A landscape with many valleys, sampled at points; each row gives a point and its height.
A ball rolls from a point to the lowest of its 2 nearest points, and stops where none of them is lower. Distance is the straight distance between rows; heights are no part of it.
(1842) height 571: [196 152 123 153 143 152 121 121 138 153 130 107 150 124 142 129 139 155
 186 138 146 112  99  88 119 112 121 153 181  95 141 133]
(233) height 599: [182 117 133 124 116 177 158 113 108 121 163 142 127 111 126 148 123 155
 166 173  68 147 120 108 164  80 143 146 161 139 119 122]
(109) height 239: [129 100 117 151 152 151 103 194 121 133 161  89 153 135 105  69 105  87
 127 102 106 144 136 135 180 157 119 108 150  73 102  68]
(1314) height 342: [ 67 169 103 100 100  86  75 195 209 134 115 115  83 129 105  96 149  92
 103  43 111 140 145 156 122 108 144 112 142  96 176 116]
(980) height 289: [134 123  96 129 164 151  89 131 181 140 151 118 118 106 137 117 152 110
 116 103 150 113 103 144 114 110 116 117 163  69 135 111]
(1736) height 192: [ 93 102 179 166 185 142 144 143 107 121  99 124 144 131 146 146 120 116
 143 105 106 128 151 167 155 155 193 104 126 173 111 111]
(41) height 263: [180 131 168 163 164 118 118 144 126 125 168 113 146 158  97 122 119 179
 176 156  95 106 128 104 146 120 120 113 162 161 143 133]
(1784) height 358: [126 103 113  56 150  84 104 112  79 138 167  98 151  82 117  76 122 113
 128 116 157 120 128 121 124 189 119 145 114  72 107 133]
(1796) height 304: [163 136 102 147 131  71 157 140 133 101 133 143 210 163 149 201 109 147
 116 137 126  71  92 133  81 111 126 124 111 141 158 116]
(1944) height 367: [ 98 144 143 114 101 101  54 119  99 141 151  93 107 113 110  98 126 137
 155 156 141 114 167  98  98 155  77 107 125 149 140 157]
(209) height 513: [190 130 149 129 179 116 172 130 133 110 166 146 188 160 113 119 102 146
 112 131 125 117 116 150 152 131 129 139 123 135  98  91]
(1687) height 406: [144 101  84  94 122  68 153  70 116 100 185 115 115 162 105 146 101 155
 142 151  82 117  87 101  86 132  76 142 107 149 162 114]
(495) height 373: [115  83 156 147 173 165 149 154 187 142 126 145  79 134 141 126 139 125
  93 111 134 154 123 164 155  73 135 107 124 102 111 130]
(1293) height 302: [ 83 115 168 129 104 165 102 112 114 160  72 153  74  72 153 170 130 103
 150 133 155  80 162 142 117 133 153  95 131 177 133 153]
(63) height 535: [210 133 170  92 188  98 183 136 122 115 167 120 204 116 108 149 123 156
 112 125 140  74 123 138 139 158 159 153 148 129 117  99]
(974) height 115: [160 116 150 100 132  84 149  78 112 108 181 133 146  98 144 178 130 195
 105 180 173 138 154 137 140  80 108 132  87 155 122 160]
(1799) height 238: [112 176 170 115 152 161 186  98 107 154  90 172 110 141 187 189 146 148
 103 126 121 156 131 192 137 152 129  99  98 168  74 136]
(814) height 628: [114 102 108  95 148 172 172  91 109 139  95 166 117  70 192 214 152 121
 118  96 146 124 111 168 145 112 169 129 134 119 133 150]
(1271) height 371: [108 111 105 137 120  96 151 124  86  93 119 161 163 169 127 156  95 129
 114 149 103 129 111 147 115 109 136 133  97 173 154 137]
(1166) height 418: [133 114 114 143  72 161 102 167 113 156 102 151 135  99 130  76 121 102
 152 165 153 154 150  97 159 111 162 146 128  85 108 151]
(250) height 230: [ 89  83 166 159 189 152 170 142 121 127 105 153 136 121 163 188 143 123
 110 100 122 132 140 191 166 124 179  90 106 151 130 124]
(836) height 197: [102  91 119 110 144 191 141 108 109 120 122 142  98  89 171 128 129  94
 138 105 117 156 132 145 178 148 174 154 137 102  63 118]
(1028) height 410: [149 137 117 119 122 155  98 127 124 165  99 142 145  84 157 100 139 122
 145 139 199 121 140 112 135 140 141 152 149  82 112 154]
(1119) height 335: [ 90 182 131 114  94  88  96 161 215 114 115 105  96 154 110  95 167 137
 102  22 132 159 143 150 139  90 128 132 146  77 154 132]
(82) height 178: [ 63 121 154 125 114 136 126 102 154 136  91 172  33 153 123 164 127 155
  97 110 143 170 125 162 131  79 120 107 114 165 130 161]
(1636) height 354: [106 111  87 108 120  80 116  82 172  70 153 129 123 157 111 105 152 154
  49  86 137 135 136 122 139  99 102 135  81 142 172 151]
(1098) height 541: [213 162 133 112 141  82 180 139 152 103 171 147 184 167 135 158 108 169
 136 152 136 106  90 132 117 119 103 132 134 156  92  80]
(1167) height 654: [175 148 161 118 105 169 222 187  76 126 109 128 156 116 138 167 126 131
 140 134  72 157 126 122 153 140 180 146 156 143  99 105]
(171) height 339: [104 166  99 120 124 154  73 203 182 165 184 135 125  97 107 132 112  78
  88 148  98 159 165 112 155 106 124 108  98  77 132 114]
(1465) height 404: [152 179 106 143  86 127 163 103 158 112  92 140 136 167 137 179 151 164
 106 146 190 178  99 102 107 100  89 161 103 142 125 149]
(666) height 191: [101 104 120 107 116 142  75 117 192 165 124 153  46  71 137 175 151 130
 123 134 162 107 146 157 118  83 133  98 105 154 147 144]
(1558) height 624: [121 114 102 105 125 139 139  71 120 141  98 159 103  91 170 170 141 117
 120 130 162 117  97 140 111 104 133 162 139 114 153 158]
(452) height 276: [139 104 106 187 120 106 163 175 143  93 100 120 174 221  94  92  80 131
  84 133 108 145 112  99 139  98 126 128  98 125 156 104]
(1595) height 544: [128 136 117 159 141 121 186 166 111 106  87 136 182 186 146 128 108  88
 124 112 110 147  93 147 126 164 167 133 101 147  98  70]
(1250) height 328: [151 162 125 167  57 122  60 133 166 134 128  84 148 121  92 103 146 145
 119 147 219 165 175  70 138 129  92 125 113 118 135 156]
(714) height 229: [111 127 115 101 126 203 177  81  86 119 125 153  88  94 142 140 122 107
 157 130  80 156 114 141 142 142 143 178 142 130  51 119]
(64) height 526: [ 80 149 150 169 166 130 144 115 133 146  68 119 101 184 134 120 137  95
 124 100 106 140  92 153  93 175 151 135 123 151 124 120]
(1138) height 290: [151 125 128 155 151 164  83 194 201 156 179 106 130  97 121 127 146 126
 155 162 116 105 158 113 131  90 120  89 141  92 131 126]
(1205) height 432: [ 75 176 139 135  98 133 150  94  80 132  61 167 113 162 110 108 115 108
 130 128 123 148 128 129  92 166 120 164 109 162 114 152]
(537) height 462: [135 155 112 119  79 139 117 146 160  80 156 106 128 172 101  57 166 129
  84  95 116 184 143  87 186 113  75 139 117  90 143 129]
(737) height 323: [119 113  91  82 136 138  71 158 135 154 186 139 131  49 135 112 117  85
 119 135 133 116 169 147 152 151 146 115  94 100 102 128]
(1841) height 274: [146 119 129 163 157 162 104 215 173 151 183  88 142 124 104 102 124  93
 145 133  94 124 142 120 153 104 104  80 149  67 121 103]
(61) height 419: [135 110 189 124 133  73  85 105 137 132 147  78 145  99 119 126 116 180
 141 172 188  69 167 104  83 118  93  97  96 124 148 146]
(1879) height 444: [ 97 168 167 112 114 125 167  91  43 136  83 154 126 121 134 166 113 123
 151 142 118 114 128 150  85 170 123 148  95 180  90 139]
(1824) height 493: [129 147 125  96 102  61 127  81 124 105 104  90 152 166 112  93 127 159
 105 112 162 110 127  51  82 175  78 152  94  97 164 148]
(1566) height 374: [126 132 103  83 138  85 113  83 121 105 185 101 119 156 113  96 125 153
 114 114  93 132 123  98 107 151  62 133 115 124 140 136]
(1305) height 412: [118 142 120 133 156 101  91 128 158  88 214 101 131 182  97  91 133 151
 105  98  94 141 141 117 147 144  35 101 136 119 150 125]
(341) height 232: [105  85 118 147 137 166 101 153 147 119 141 113  59 150 111 123 125 107
 134 130  57 153 100 134 117  73 119 107 157 131 150 133]
(1832) height 334: [ 85 164 146 119 109  88 101 106 169 134  55 140  80 161 121  95 143 144
  77  56 181 128 128 150 119 145 134 138 128 126 157 145]
(1312) height 179: [113  95 136 125 100  99  84  92 171 142 147 120  82  74 140 182 144 149
 100 172 204  99 169 133 114  78 114  91  72 160 163 153]
(671) height 359: [ 83 109 174 111 136  63 120  76 120 123  75 118 101 145 138 140 108 148
  83 131 160 103 126 137  63 142 101 100  77 139 169 152]
(113) height 308: [124 107 112 156 169 140 123 127 164 136  69 131 142 126 157 159 139  93
 127  86 166  92  79 140 117 124 171 144 148  96 174 120]
(1260) height 287: [105 101 150 128 201 119 136  89 148 150  84 115 117 100 169 175 146 113
 122  88 183  72 113 159  91 142 148 118 126 121 152 128]
(1202) height 514: [109 155 112 136 163 107 134 100 140 118 113 117 120 197 128  99 125 114
 112  96  98 140  87 131  90 189 116 130 121 149 120 111]
(1610) height 321: [150 128  97 113  92 121  64 136 130 160 174 137 141  58 126 117 135 117
 162 181 146 110 164 102 140 121 152 129 115 117 122 144]
(88) height 260: [145 118 129 117 208 140 118  93 143 146 142  92 125  90 158 132 149 130
 149 102 152  89 116 133  98 158 130 125 154  99 113 123]
(223) height 279: [ 93 158  84 130  37 160  96 113 111 113 146 140  85 116  85  81 151 107
 136 140  95 174 134  83 138 121  88 163 147 100 135 165]
(486) height 578: [177 155 135 159 138 174  96 157 144 149 149 102 132 146 127  98 142 146
 167 143 132 150 111  90 143 113  90 127 181  75 115 129]
(711) height 301: [142 166 139 126 139 166  67 164 215 182 141 135  89  85 143 147 143 128
 125 143 159 118 167 128 120 110 107 104 124  95 104 137]
(1629) height 221: [118 153 177 149 113 147 111 129 140 164  67 150  97 128 148 133 128 156
 113 140 203 135 144 135 138 108 120 118 126 139 132 158]
(581) height 259: [133  85  75 139 166 117 105  85 152 108 150 109 108 145 129 156 129 121
 124 122  90  99  73 137  92 105 114 126 141 137 185 111]
(1611) height 240: [128  64  70 136 112 144  98 146  71 108 145  98 136 120  80  89  86  98
 149 116  66 131 117 136 184 135 142 130 147 110 138  70]
(1151) height 375: [129 133 103 101 131 163  72 142 109 145 160 105 121  59 128 123 141  89
 199 129 108  96 141 103 126 172 138 132 179 106 107 131]
(1266) height 313: [121  98  89 152 148 108 107 110 182  89 165 124 134 175 104 114 123 140
  76 103 132 118 111 136 116  93 108 127 117 124 175 125]
(926) height 554: [194 128 122 125 131  82 130 116  85 133 149 111 182 139 100 110 105 145
 168 141 136  79  92  96 137 157 131 164 145 117 152 127]
(1475) height 310: [204 172 115 111 145 153 201 131 121 125 114 135 180 124 167 150 133 129
 147 115 140 124  89 125 119 156 141 160 159 124  91  80]
(1473) height 425: [124 131 102 154  68 141 103 172 127 134 115 120 137 139 107  53 130 117
 122 149 141 174 138  82 168  97 132 144 123  90 142 154]
(582) height 636: [156 176 110 120  82 185 220 167 104 125  81 171 147 120 182 183 152 124
 148 134 103 149  97 148  95 120 137 138 138 121  88 116]
(320) height 319: [176  98  83 148 168  93 154 101 162  94 156 125 173 159 128 171  99 135
 115 133 113  72  84 145 110  93 124 123 121 133 165  84]
(433) height 253: [ 84 124 116 100 115 172 141  63  75 127 118 173  81  86 123 124 122 104
 142 133 114 139 121 140 111 137 118 172 131 133  81 158]
(654) height 582: [140 137  97  94 135 127 192  88 102 111 133 139 123 117 147 202 128 116
 175 135  79  92  85 136  55 127 122 142 143 170 131 104]
(220) height 248: [151 148 133 149 145 104 152 107 132 121 109 150 165 141 159 198 131 166
 100 139 163 105 119 140 109  95 116 121  97 133 154 152]
(1078) height 588: [203 121  74 129  98 161 129 138  94 139 135  98 136 138 103  96 104 114
 165 135  74 152  91  97 180 129 106 154 167  68 126  78]
(1785) height 583: [160 159  94 129 115 178 108 142 122 145 150 105 115 146 125  82 129 115
 146 120 105 170  98  94 145 142  78 140 175  58 101 110]
(1372) height 340: [133 127 174 145 126 111  99 144  98 149  98 126 169  81 135 116 112 131
 162 152 175  65 174 113 123 138 171 110 143 161 153 145]
(1263) height 311: [ 80 131 176 103 105 160 120  94  86 165  80 152  81  68 166 130 107 107
 138 134 181 101 173 145 136 173 146 111 121 153  81 149]
(750) height 158: [114  98 149 111  97  83 129  77 106 124 143 142 131  78 155 189 133 170
 100 178 191 117 170 142 134  70 121 106  73 152 149 171]
(1639) height 237: [167 126 166 152 138 151 147 134 160 139 135 153 164  84 161 155 142 176
 132 161 170 114 172 121 159  82 147 110 154 120 130 156]
(2) height 345: [135 156 223 132 179 104 162 102  98 148  97 112 166 123 161 157 124 159
 110 129 152  88 160 174 121 185 140  96 111 168 105 135]
(1367) height 329: [151 119 142 114 137 114  91 125 137 160 147 107 132  53 139 137 140 135
 168 153 147  66 161 107 109 126 147 106 152 135 151 152]
(1772) height 355: [ 79  90 129 152 179 129  70 175 139 134 138  98 130 119 115  96 131  82
 140  99 125 109 155 154 131 164 157  93 114 136 124 108]
(1334) height 421: [ 64 151 123 136  85 140 160 128 100 106  57 164 109 182 102  76 125 101
 100 104  93 176 121 124 124 159 137 163 102 152 137 145]
(451) height 348: [ 86 108 113 133 100 135  81 200 187 140 165 126  86 124 100 105 135 106
  92 132 100 174 160 127 151  81 124  94  96 121 141 142]
(1461) height 480: [134 154 147 105 131  59 151  85 100 133  79 113 155 162 139  94 101 140
 113 137 168 115 118 101  73 194 114 144  94 116 121 139]
(237) height 242: [129  72 108 149 123 150  97 175 123 133 169 119 128  87 114 109 126 100
 162 159  74 117 148 122 159  91 181  91 135 129 146 120]
(282) height 463: [159 137  92 153 109 137 120  86 186 101 153 100  92 178 108 160 160 165
 115 136 140 181  90  96 112  69  90 151 135 134 154 138]
(1441) height 322: [ 99 149 128 130 139 106 106 137 209 134 102 131 104 164 110  82 156 138
  70  54 172 136 127 164 120 126 132 134 140  80 151 133]
(1534) height 275: [182 116  94 101 138 166 176 111  95 118 123 129 169  98 152 129 116 109
 136 106 130 135  95 133 165 148 172 176 152  96  87  64]
(1345) height 415: [106  88  97 128 135  58  72 122 160 120 204 100 143 115  97 111 138 141
 119 149 143 100 150 118 106 111  90  90  96 124 176 142]
(326) height 272: [150 158 191 146 110 160 147 116 123 138 101 147 126  97 174 205 139 193
 136 162 149 128 177 128 141  84 122  95 144 168 139 170]
(207) height 499: [107 157 101  90 136 111 166  77 113 124 144 121 104 176 124  94 122 112
 134 109  79 145  94 133  77 208  94 146 119 167  86  94]
(731) height 256: [138 140 140 134  91 136 104  89 129 129 121 136 117 111 138 134 135 173
 109 165 191 174 158 115 143  99  99 141 111 150 107 171]
(39) height 162: [121 118 116 165 134 159 160 142 105 114  86 110 113 182 106 140 110  90
 181 123  53 122  77 112  98 133 141 134 150 162 144  85]
(1554) height 370: [ 65  90 142 168 156 115  67 188 171 156  94 122  99 134  96 102 129  88
 122  94 126 123 142 151 121 135 167  89 110 143 154 132]
(685) height 314: [ 80 160 132  92  53 155  62 149 148 168 106 152  55  86 126 107 113 103
  95 126 164 133 186 130 135 160 126 116  88 136 108 149]
(269) height 545: [215 111 160  93 149  66 160 124  81 119 158 116 185 108  79 140 114 136
 128 144 130  63  94  99 155 166 156 163 136 129 151 108]
(856) height 344: [146 134  96  74 100 128 111  87  80 133 174 134 126 103 122  81 122 135
 146 137 130 142 116 102 140 158  98 167 140  97 109 147]
(389) height 632: [148 134 111 124 121 177 196 129 107 127 101 155 151  92 182 211 146 127
 134 110 107 133 110 149 122 124 166 148 147 123 140 130]
(940) height 382: [123 149 175 162 120 160 102 143  71 152  96 119 124 129 106  92 124 113
 210 139 104 116 146  97 122 167 150 130 169 153 106 152]
(1467) height 465: [ 98 124 129  95 159 107 177  99  81 102 126 144 138 143 150 133 101 117
 108 118 107 150 112 172 128 176 154 143  85 180  75  97]
(1742) height 296: [188 121 129 170 104 114  95 141 119 129 190 107 149 134  85 113 138 165
 185 183 115 126 136  84 171  96 131 133 152 135 146 131]
(1178) height 236: [144  81 119 106 149 161 136 128  78 105 153 117 143  99 133 121 112 114
 138 106 106 132 135 139 197 154 183 167 147 124  82  79]
(1120) height 312: [161 112 105 124  95  87  71 123  92 134 215 118 137  94  95 117 137 142
 170 182 124 108 147  99 152 112 131 124 135 126 150 142]
(200) height 213: [146  83 103 166 160 145 121 131 128 107 135 100 117 160 112 128 109 119
 153 127  63 119  88 121 122 105 125 118 153 142 167  94]
(1229) height 569: [129 145 109 135  89  84 172 163  93  84 101 144 168 173 149 172 134 104
 169 120 100  93  80 148  68 166 122 109 150 178  85  88]
(746) height 223: [114  72 134 142 157 178 126 162 135 126 128 104 109  83 144 143 138  95
 171 121  86 116 148 115 146 125 190 108 175 129 128 121]
(1147) height 208: [ 80  95 118 135 127 143 101 117 169 121 132 146  44 138 122 145 139 134
 118 116  93 170 111 155 120  66 121 127 135 156 156 151]
(599) height 393: [100 117 148 182 143 100  96 158 154 138  84 139 168 162 103  70 114 123
  97 112 181 108 149 136 119 143 139 112 110 118 158 145]
(1416) height 658: [144 102 143 143 130 178 208 173  91 109 102 100 156  97 150 162 117 123
 139 111  75 149 132 116 169 129 210 138 168 121 121  91]
(1342) height 356: [117 103 133 145 126 138 116 209 212 173 136 126  60 130 115 119 140 125
  88 116 150 153 151 144 149  53 133  99 104  84 110 144]
(653) height 396: [158 126 203 107 197  70 129  93 132 132 147  88 154 144 113 128 106 181
 135 151 151  74 144 122  89 152  90 110 110 128 122 132]
(409) height 576: [142 154 121 103 134  95 195 143 118 101 123 118 149 129 170 215 160 121
 157 121  98  80 100 145  41 156 127 118 149 182 116 107]
(1885) height 346: [101 174  69 109  93  96  74 170 195 130 154 111 116 111 105 111 165  81
 102  71 141 139 117 117 132 103 109 135 170  59 186 110]
(1220) height 429: [143 117 104 122 129  80  76  84 159 122 219  79 123 111 107 133 159 162
 131 165 161 115 140 104 109 101  72 104 117 111 150 143]
(1559) height 402: [ 88 104 117  98 172  75  73 123 161 139 160  99 126  97 117 113 141 106
 108 109 154  83 129 143  75 143  90  98 108  89 164 132]
(1433) height 332: [106 163  79  98 123 142  74 172 173 156 179 132 151  76 125 100 120  67
  88 110 151 143 147 131 159 151 124 124 124  61 122 102]
(656) height 341: [193 192 122  96 116 127 187 113 112 122 120 155 170 114 172 179 135 157
 154 152 153 117 102 119 101 121 108 160 137 135 109 125]
(179) height 534: [ 70 138 113 164 137 129 178 132 113 124  58 131 128 193 148 138 131  66
 119  91 110 143  75 159 107 177 181 146 102 151 122  93]
(644) height 188: [129 153 173 162 132 146 148 135 102 150  49 152 140 149 163 146 126 135
 129 137 157 134 141 140 135 127 148 122 123 142 133 146]
(176) height 407: [ 73 117 127 139 104 116 116 135 139 107  90 150  96 177 105  84 121 117
  87  93 104 169 129 126 137 117 133 135 106 150 168 149]
(1432) height 456: [149 127 112  78  96  68 172 134  50 104 131 153 182 145  98 125  83 104
 136 134 125 108  86 120 131 181 152 173 100 156 107  96]
(285) height 378: [ 80 126 169 170 124 120  94 183 162 156  62 130 105 161 103  67 130 112
  97 105 168 139 148 148 138 132 150  97 108 116 145 136]
(963) height 372: [178 181  99 111  96 140 157  80 118 125 131 138 132 142 146 155 137 166
 148 169 163 165 103  89 107 106  90 179 132 129 111 133]
(1964) height 231: [157 133 153 128 197 162 159 103 144 143 131 100 125  93 161 157 154 145
 162 107 114 106 135 121 108 161 153 133 195 139 118 118]
(1763) height 293: [121 138 167 136 113 174 141 116 119 147  90 150 111  73 157 175 139 141
 164 149 121 110 165 122 122 115 159 113 174 157 139 165]
(57) height 422: [109 116 150 157 180 129 158 137 192 106 131 159 141 209 117  95 116 147
  48 110 128 162 129 170 140 127 125 118  95 118 112 110]
(1177) height 307: [122 148 122 143 148 132  81 154 215 146 141 125 125 141 104  99 155 134
  89 100 178 125 130 148 116 119  94 130 141  70 133 125]
(143) height 195: [ 97  99  91 129 125 161 111 151  96 112 140  94 118 141 112  67 113  76
 107  84  70 177 119 133 179 168 116 130 143  91 110  77]
(31) height 563: [203 139 100 131 147 112 126 102 140 145 151 106 180 133 120 113 121 152
 156 134 170  86  82  98 124 137 108 159 154  75 148 117]
(1377) height 324: [127 138 204  99 156 128 139  96  84 159  97 128 130  85 173 123 116 140
 116 138 185 105 169 152 140 164 143 114 115 149  86 144]
(195) height 445: [135 114  89  95  76  61 159  98  53 105 135 136 158 153  72  94  87 119
 139 137 107 110 100  98 122 175 122 176 110 135 153 127]
(132) height 262: [137  97 157 129 171 142 177 138 117 119 121 179 189  99 165 164 115 145
  95 121 155 125 159 191 178 106 166 102 104 122 127 141]
(511) height 395: [ 85 141 106  79 140  84  70 137 161 151 140 106 122  81 127  97 151  88
  91  80 173 106 135 133  89 177 101 123 124  68 151 132]
(1654) height 288: [ 89 161  98 145  31 132  83 143 153 119 108 103  78 133  74 103 175 120
 134 115 120 179 142  82 127  84 125 158 140 107 173 160]
(8) height 343: [148 131 100 121 112  83 165 160  86  92 107 158 207 146 158 181 110 133
 108 126 116 103 103 169 115 135 157 124  91 148 123 119]
(1000) height 210: [143 101 193 166 184 127 128 154 128 114 152 130 154 150 114 138 113 157
 150 149  90 113 156 134 145 102 146  91 144 185 140 142]
(1035) height 439: [171 150  81 152 101 137 176 134 182  99 115 134 132 183 150 179 139 148
 115 149 134 168  73 110 109  63  95 142 123 127 135 105]
(1503) height 469: [142 148 140  65 104  58 180 109  54 122  93 132 174 126 126 145 111 121
 150 149 148 102  94 100  74 181 129 166  96 118 122 118]
(412) height 286: [125  78 145 122 123 137 143 133 117 125 156 177 150  67 154 159 128 138
 116 164 124 127 172 157 193  77 189 103 124 156 135 152]
(1083) height 394: [ 86  96 153 153 179 122 160 134 181 127  98 163  98 181 129 127 133 125
  64  83 138 154 109 190 144 105 146 108 103 123 122 113]
(1417) height 326: [160 128 144  82 116 111 108  93  66 136 184 130 124  83 105 113 125 152
 163 170 114 120 132 103 143 136 121 158 144 141 105 149]
(1531) height 261: [121 113 182 168 137 138  96 145 128 122 132 131 104 142 119 144 119 166
 154 178 104 142 167 122 139  82 118  89 125 192 128 163]
(969) height 369: [ 86 105  93  93 150 109  79 135  79 142 167  84 133  79 120 100 130  72
 159  99 132 107 128 122 126 203 138 128 139  98 115 111]
(810) height 331: [111  92 135 126 155 117 118 127  89 118 137 149 160 130 130  70  97 120
 110 125 133 148 140 144 164 152 157 135 106 141 107 135]
(828) height 336: [177  79 128 177 184 162 144 157 177 117 158 107 171 143 106 125 129 136
 136 137 128  82 129 141 131  87 139 103 166  86 160  90]
(824) height 642: [158 173 137 133  90 191 200 139 114 129  99 163 115 147 151 171 137 143
 153 169  98 174 111 112 127  78 118 157 128 124  89 140]
(1440) height 559: [157 144 110 151 106  82 169 178 118  89 111 138 189 195 127 140  93 108
 157 131  97 108  78 128 115 161 123 112 148 167  95  58]
(1245) height 442: [135 141 102 129 105 118  76  82 179 125 170  97  90 130 114 148 170 165
 125 139 168 161 124 101 102  93  70 131 133 128 147 163]
(357) height 338: [116 128 154 138 173 143  69 156 160 172 125 110 115  76 140 128 136 110
 154 117 151  73 168 140 101 160 143  87 126 144 132 130]
(580) height 306: [129 168  99 170  56 109  75 132 165 103 114  85 136 164  73 108 174 143
 124 117 164 165 145  67 133 118  98 142 130 121 170 159]
(986) height 474: [159 110 122 147 172 116 185 144 165  97 156 148 181 207 114 107  81 152
  81 129 115 132 119 162 141 114 108 118  95 137  96  66]
(1674) height 376: [129 158 143 152 119 135  52 153  97 153 149 108 123 128  95 101 128 128
 209 156  99 118 150  84 121 160  98 111 170 142 131 152]
(1706) height 594: [179  99 100 137 107 170 179 148  72 123 105 102 134 135 106 122  91 103
 172 138  55 131 105  99 163 125 147 152 149 119 114  62]
(1930) height 333: [116 104 110 143 105  97 118  90  98  98 152 144 134 143 110 126 118 160
 126 175 118 146 140 117 144  82 127 139 105 170 158 157]
(1715) height 317: [ 98 124  79  82  84 158  75 135 150 155 155 161  81  58 141 109 129  88
 103 145 139 145 167 134 149 131 130 123 105 104  97 149]
(754) height 451: [102 130 152  71 111  89 181 121  30 109 124 164 154 116 139 165 112 117
 122 134 107 130 130 172 112 171 148 150  67 178  81 133]
(93) height 648: [169 157 188 134 114 183 213 162  97 144  96 140 129 125 166 161 129 165
 140 160  98 169 151 107 153  99 147 132 155 122  97 162]
(634) height 428: [142 104  58  88  71  83 166  70  79 100 180 137 121 133  87 121  93 124
 151 148  66 113  91 112 109 145  98 156 109 151 149  97]
(1865) height 202: [146  93 115 133 160 173 138 117 148 126 132  94 126  70 144 162 148 123
 177 107  96  96 124 105 118 135 175 122 214 122 157 116]
(1415) height 245: [131  56 135 164 130 149 139 209 105 135 128 103 135 128 112  70  96 103
 129 147  89 133 144 115 176  78 166 102 127 118 127 122]
(160) height 401: [101 127 121 109 129 110  78 126 130 157 102 129 136  91 145  84 120  99
 110 110 205 104 141 131 111 163 128 132 113  99 136 142]
(1839) height 388: [ 87 152  96  59 112 106  85 114 150 114 157 121  96 102 137  90 167 104
  77  66 138 136 131 123 119 146  85 140 140  94 152 145]
(790) height 590: [174 141 106 111  99 162 199 124 107 100 142 151 132 117 131 189 122 135
 167 156  49 131  98 137 110  96 131 144 154 166 118  86]
(1370) height 609: [146 119 158 116 159 188 145 117 133 129 147 142  82 129 156 132 130 142
 152 149  82 165 133 126 143 100 123 123 157 125  76 142]
(1137) height 347: [ 74 151 185 123 120  85 122  77 128 144  64 125  80 159 140 122 112 147
  64  99 193 115 129 157  99 161 117 109 104 154 151 146]
(1198) height 377: [114 135  78  83 101  96 104  97 175  78 174 120 125 121 125  85 178 145
  58  72 159 141 145 126 150  98  85 141 108  91 156 143]
(1792) height 391: [ 77 146 167 164 118 104 108 188 164 118  82 115  96 194  93  37 149 119
  81  80 114 166 150 129 143 131 140 115 117 123 149 143]
(1368) height 269: [ 98 195 140 129 113 141 185 127 118 147  60 172 125 169 178 164 154 109
 133 133 122 157  89 169  90 166 115 124 114 154  76 115]
(1897) height 149: [101 151 180 172 146 151 164 153  77 141  50 132 158 133 164 166 132 114
 154 109 124 127 141 146 140 169 191 114 130 157 126 131]
(699) height 273: [118  94 104 132 111 126  97 130  63 114 164 124 129 152  77  77  90 112
 161 128  68 148 127 123 161 157 130 131 138 149 144 127]
(184) height 182: [188 133 140 138 138 108 144  82 139 124 161 129 167 109 142 177 148 187
 127 169 188 104 142 123 133  72 125 135 120 119 142 143]
(1424) height 309: [110 168 152 114  99 184  64 159 180 186 111 150  52  74 143 152 109 111
 122 146 135 115 181 133 126 141 133  93  92 133 107 143]
(1353) height 440: [115 136 100 142 113 127  87 170 170 108 206 105 134 149  87  80 131 124
  98 118 105 159 146 111 169 109  57  95 144 100 149 105]
(120) height 357: [ 87 113 129 113 120  87  95  87  96 121 124 118  99 125 117 119 115 143
 130 146 131 111 139 122  90 131 104 134 111 155 163 170]
(1252) height 209: [ 86 147 169 127 137 157 158 107 124 156  73 187  61 154 161 187 146 146
  90 122 134 166 119 178 143 108 121  98 100 162 115 147]
(189) height 619: [ 95 148 144 131 130 190 143  92 130 159  55 153  48 119 153 158 154 102
 144 104 137 134  98 146 109 135 142 146 161 115  99 146]
(1617) height 483: [115 154 125 101 137 144 192  96 112 112 135 148 111 163 155 125 129 103
 135 134  89 168  99 162 111 184 117 141 116 187  42  83]
(1390) height 305: [121  85 146 102 167 103 115 109 106 128 168 147 150  83 141 120 113 139
 119 144 141 112 153 152 151 117 150 122 110 149 113 151]
(1578) height 285: [180 103 153 174 155 149 148 161 179 127 157 122 180 142 123 123 134 177
 128 164 157 122 156 120 151  58 122 119 144  90 131 129]
(198) height 621: [ 84 140 132  99 129 142 124  67 116 160  61 141  66 101 158 144 148 111
 116  95 180 115 109 156  95 156 140 153 132 114 118 148]
(1088) height 299: [135 130 108 137  73  90 115  79 116  93 155 115 147 145  93 120 133 170
 112 163 164 180 157  90 151 103  99 144  93 162 141 168]
(1172) height 615: [120 150 159 135 149 197 112 117 146 156 114 131  35 142 151 118 160 117
 145 125  90 163 114 132 117 130 120 129 168 108  68 139]
(1922) height 116: [147 120 133 155 125 143 201 176  97  97 102 105 148 170 121 176 114 102
 178 121  38 114 103 122 114 140 161 115 158 185 132  63]
(289) height 368: [130 126 214 138 182  74 125 114  98 133 123 113 168 153 116 111 100 159
 119 144 154  86 154 139 111 165 128 107 104 165 104 136]
(1698) height 270: [ 99 140  76 128  76 177 132  77  82 123 132 155  94 110  85  96 121 113
 159 131  80 142 101 100 102 132  99 188 148 122 118 155]
(17) height 194: [128  83 140 192 154 129 153 192 116 119  94 112 161 190 109  88  94 111
 117 137  97 137 124 121 153  94 159 110 115 128 142 119]
(1966) height 443: [151 131  86 138  83 130 119 148 123 106 145 121 172 164 100  39 122 136
 100 109 125 171 131  82 186 141  96 147 134  73 147 118]

For each start below, name the point where the ball stops.
(1785): (143)
(282): (836)
(171): (143)
(969): (1000)
(93): (285)
(790): (285)
(1202): (285)
(671): (1865)
(1314): (1865)

Call two points neighbours if one is among the 2 nearest of the other. Go from one point of each pair to the other, from neighbour to neighbour, staying as low as possible. Name the highest point that can't be avoided.
(1566) and (974): (537)
(974) and (82): (320)
(82) and (1922): (341)
(17) and (120): (671)
(1897) and (143): (810)
(1897) and (836): (1250)
(17) and (1865): (1415)
